The views of a scene show one set of named points, each view turned or mirrored, and shifted as a whole, with a little noise and some points left out.

Scene 1
View 1
Tota: [  4 -13 -24 -13   9  -9   0  -6 -11   6  -5   4  -5   0   1   2   6   0
  -7  10  -1 -10]
Poner: [ -6 -13   2  16   2  -7   3   3  13   0  -3  -1   8  15   0  -4  12  17
  14  -6  21  -6]
leken: [ -3 -17  -9 -17   9  -7 -10   4   2  -5  -5   4   1  20  -6   8  -2   5
  -7  -8   7   0]
Lov: [  5   7  11  -2   6   5   3  13   4   4  -2  -5  13 -12  21  -6   5  -9
   5  26  14  -8]
pog: [ -2  -8 -20 -13   0  -9   1   1  -8  -9  -3   4   1   4  -3  -1  16   9
  -4  -5   4   3]
lolar: [  5 -20   7   5   4 -13   8  16  16   5  -1   2   9   0   5   2  -5  15
  -5   5   5 -11]
bipa: [-2  2  7  4  5  4 -1  6 12  3  0 -5  9 10  8 -4  6  2 14  8 22 -5]
tezi: [ -2  -7 -13 -14   4  -4  -4   2  -2  -7  -4   2   1  11  -3   1  10   6
  -1  -4   9   1]
Lof: [  8  -4   6   0   0  -6  10  21  16   2   1  -3   8  -6   9  -4   7  16
   4   9  12 -10]
Vitot: [-6 -7 -1  7  5 -1  2 -4  2  4 -2  1 10  4  5 -2  3 -3  1 10  8 -2]
Bod: [  1 -12  -4  -1   3  -9   3  10  10   0  -2  -1   3   9  -1   0   8  16
   5  -3  14  -7]
lebed: [ 1  1 -4 -5  4  0  3  3 -2  1  0 -1  8 -6  9 -4  7 -3 -2 15  6 -2]
Bifu: [  4  -1  -9 -10   3  -3   4   7   5   2   3   0   4  -2   0   0   2   6
  -5   7   3  -2]
bis: [ -2 -12 -15  -2   6  -7   0  -4   2   4  -2   2   0  12  -4   1   6   8
   2   0   8  -6]
dilo: [ -4  -3  -5 -17   8   2  -7   1  -3  -4  -2   2   7   8   2   5  -3  -9
 -10   6   4   5]
guz: [  2  -4 -14  -4  -3 -11   7  10   3  -8  -1   0   1   2  -1  -6  23  21
   7  -5  13  -3]
ger: [  4  -8  -7 -10   5  -7   2   8  -3  -1  -4   1   4  -4   8  -1   8   4
  -3  10   7  -8]
dupi: [ -1  -1 -19 -13   1  -4  -2   0  -4  -7  -2  -1  -2   9  -3  -2  18   9
   4  -3  12   0]
kidum: [  0  12 -11 -23   3   6  -5   3  -9  -9   1  -1   7  -3   5   0   8 -10
  -8  12   3   9]
des: [  6  -4  13  11   8   0   7  11  22  19   3  -4  10  -2  11  -2  -8   3
   7  20  12 -16]
View 2
kidum: [  6   4 -19 -11   7  -8 -14 -18   6  13  19  10 -14  -9  -3   0  -4  -6
  -2  -3   8   5]
des: [ 15 -15  10   9 -12  -7   1 -10   1   6  -5 -14   9   0 -11 -17  14 -18
   8   3 -13  -5]
bis: [ -8  -2  -1  -9   7   5  -2   3  -2   1  -5  -1  -7  -5  -2 -11   7  -9
  11   0  15   3]
Bod: [ -4   2   8  -5   5   7  -6   5  -1   9 -12  -2  -5 -13  -7  -8   8  -9
   9   0   2  -3]
dilo: [  4   6 -10  -2   0  -2  -6 -16   3   0  17   3 -10  -3   4   0   0  -6
   1  -4  14   4]
tezi: [ -8   7  -5 -11   8   6  -8   0   0   5   2   5 -12 -12  -2  -3   2  -4
   5  -1  13   1]
guz: [ -6   0   2 -15  16   4 -15  10   0  20 -14   5 -11 -19 -13 -10   5  -8
  10   0   3   1]
lolar: [ 11   0  17   7  -2   7  -4  -4  -1   7 -14 -13   1  -8  -7  -7   3 -14
  16  -4  -4   5]
pog: [ -7   5  -6 -15  16   5 -12   1   0  11  -2   7 -15 -11  -3  -4  -2  -5
  11  -5  17   9]
Tota: [ -2  -7 -17 -18   6   5  -3  -4  -9   0   3  -4 -11   1  -4  -8  -8  -8
  13  -5  18  13]
Vitot: [  5 -13   3   0   2  -3  -9  -6   6   6   1   2  -2   2   1 -11   9  -8
   8  -1   9   1]
Lof: [ 11  -4   9  -1   1   0  -9  -3   1  18 -12  -7   0 -14 -16 -10   5 -14
   9   0 -15  -1]
Lov: [ 20 -20  -3  -1  -7 -10 -17 -15   5  17  10  -1   2  -1 -13  -9   2  -9
  -2   0 -17  -4]
lebed: [ 10 -10  -7  -6   3  -6 -12 -12   3  13   6   2  -5  -3  -7  -9   2  -9
   6  -3   1   5]
ger: [  6  -5  -4  -9   3   3 -11  -6  -2  10   0  -3  -7  -6  -9  -5  -4  -7
   8  -4   1   5]
View 3
Bifu: [  8   3   1   2  -3  -5  -3   9  -8  -8  -8   3  -2   1  -2   0   7   1
   0  -3 -10   7]
Poner: [  1   2   1   4   0 -13   3   2  -4   3  17   8   0  -8  21 -17   3  -6
  -7   5  10  11]
Lof: [ 20   7   4   1   4 -10   6   9 -15  -8   1  12  -2  -6  11  -9  17 -12
   5   4  -9   8]
ger: [  3   2  -4  -2  -2 -11  -1   8 -11  -7 -11   8   3   2  -3  -5  11  -7
  -4  -3  -9   0]
tezi: [ -8   2   1  -1  -7 -14   1   5  -2   3  -9   2  -3   0  -1   0  -4   1
  -5  -4  -4   5]
Vitot: [  0  -5  -5   1   0  -3 -10   2  -9  -9   9   3   3   3   0  -8  10  -4
  -8  -5  -2   3]
kidum: [ -5  -5   1  -4  -6  -4   2   2  -6  -4  -8   1  -6   1 -25  11  10   2
  -3 -11 -21  -3]
dilo: [ -6  -6  -1  -8  -7  -4 -11   2 -10  -6  -5  -4  -3  10 -10   9   1  -1
  -3 -10 -14   1]
lebed: [  5  -4  -4   1  -1  -4  -2   4 -11 -10  -1   6   2   1 -11  -3  17  -4
  -5  -6 -13   1]
bis: [ -2   2  -4   4  -7 -10  -7   7  -3  -2  -5   4   4   4   6  -9  -2   3
  -8  -1   4  11]
pog: [-11   6  -2   4  -3 -14   4  10   0   0 -17   0  -1  -5  -4  -4  -1   5
  -9  -5  -2  -1]
dupi: [ -7   2   0   4  -8 -14   9   5   3   5  -8   7  -1  -6  -6  -3  -2   5
  -9  -2  -2   7]
bipa: [ 8 -6  3 -2 -5 -6  2 -4 -8  0 21 11 -1 -2  5 -6 12 -9 -2  1 -5 12]
Tota: [ -4   0 -12   2 -10 -10 -10  11  -5  -7 -24   6  10  11  -9  -6   3   1
 -11  -6  -3   4]
guz: [  1   9   2   9   0 -18  15  10   0   2  -8  11  -2 -14   5 -11   5   0
  -6   2   0   5]
leken: [-11   3   3  -9 -10 -14  -8   6  -5   4 -10  -5  -4   8  10   3 -13  -1
  -3  -4  -2   6]
Lov: [ 16  -9  -2  -5   0  -3   1  -1 -20 -12  12  16   3   2 -12  -3  30 -17
   0  -3 -20   1]
Bod: [  5   6   2   1  -2 -14   2   7  -7   0  -1   7  -1  -4  14  -9   1  -5
  -2   3   1   9]
View 4
Bod: [  0 -10   6  -5  -3   0   1  -1   1  -8   2  -5  13  -4   5   2  -2   0
 -10 -13 -13 -20]
dilo: [-2 -5 16 -6  1  3 10 -1  4  4 15  7  2 -6  4 -4  2 -3 -9 15  3  6]
Tota: [-18   2   6   3  -7  12   6   8   2   5   5   5  12   3   8   1 -10   1
 -18  11   8 -11]
lolar: [  7 -18   8  -8  -4   3  10 -12   4 -17  -5  -3  12  -2   5  -6 -20  -2
 -17  -9 -14 -13]
Poner: [ -5 -10   6  -3   2   4   0  -5   0 -12  -7 -10  10 -16   4   3   3   3
   1 -23 -22 -19]
leken: [ -1  -2  18  -8   0   1   7   7   4   9  20   9  11  -8  11  -7  -1  -4
 -14  -8 -10  -9]
ger: [ -6 -12   6  -5  -6   4   3  -2   2  -5   5  -4  13   3   3   4  -9  -5
  -9   8   0  -9]
dupi: [ -8  -3   3   0  -3   2  -4   8   4   6  12  -1   9  -2   5  10  11   1
  -3  -1  -2 -18]
tezi: [ -5  -4   9  -4  -2   2   0   7   4   7  14   2  10  -5   6   4   4  -1
  -8  -2  -4 -13]
bis: [-10   0   8   1  -1   7   6   3   1   0   1   3   9  -6   8  -1   1   5
 -12  -7  -7 -16]
des: [ -1 -12  12  -4   2  -4  18 -21 -12 -34 -19 -13   4  -3   0  -6  -9   4
 -14   4 -11  -1]
Lov: [ -6 -19   7  -9  -3  -2   5 -17  -8 -24  -5 -18   4   2  -6   7  -5  -5
   1  21   1   7]
bipa: [ -3 -11  11  -6   4  -5   4  -9  -8 -19  -3 -14   4  -9   0   4   9   2
   1  -3 -14  -5]
Bifu: [  3 -10   5  -2  -3   0   6  -4   5  -5   3   2   6   4   3   2  -1   1
 -12   7   0 -11]
Vitot: [ -8  -8   8  -1   2  10   7  -8   2  -8  -6  -3   4 -11   1  -1  -1   1
  -2   3  -5  -2]

In a view up to two points have been moved. Name them for each view, in the order of its rows, or write -.
view 1 | dilo
view 2 | -
view 3 | -
view 4 | des
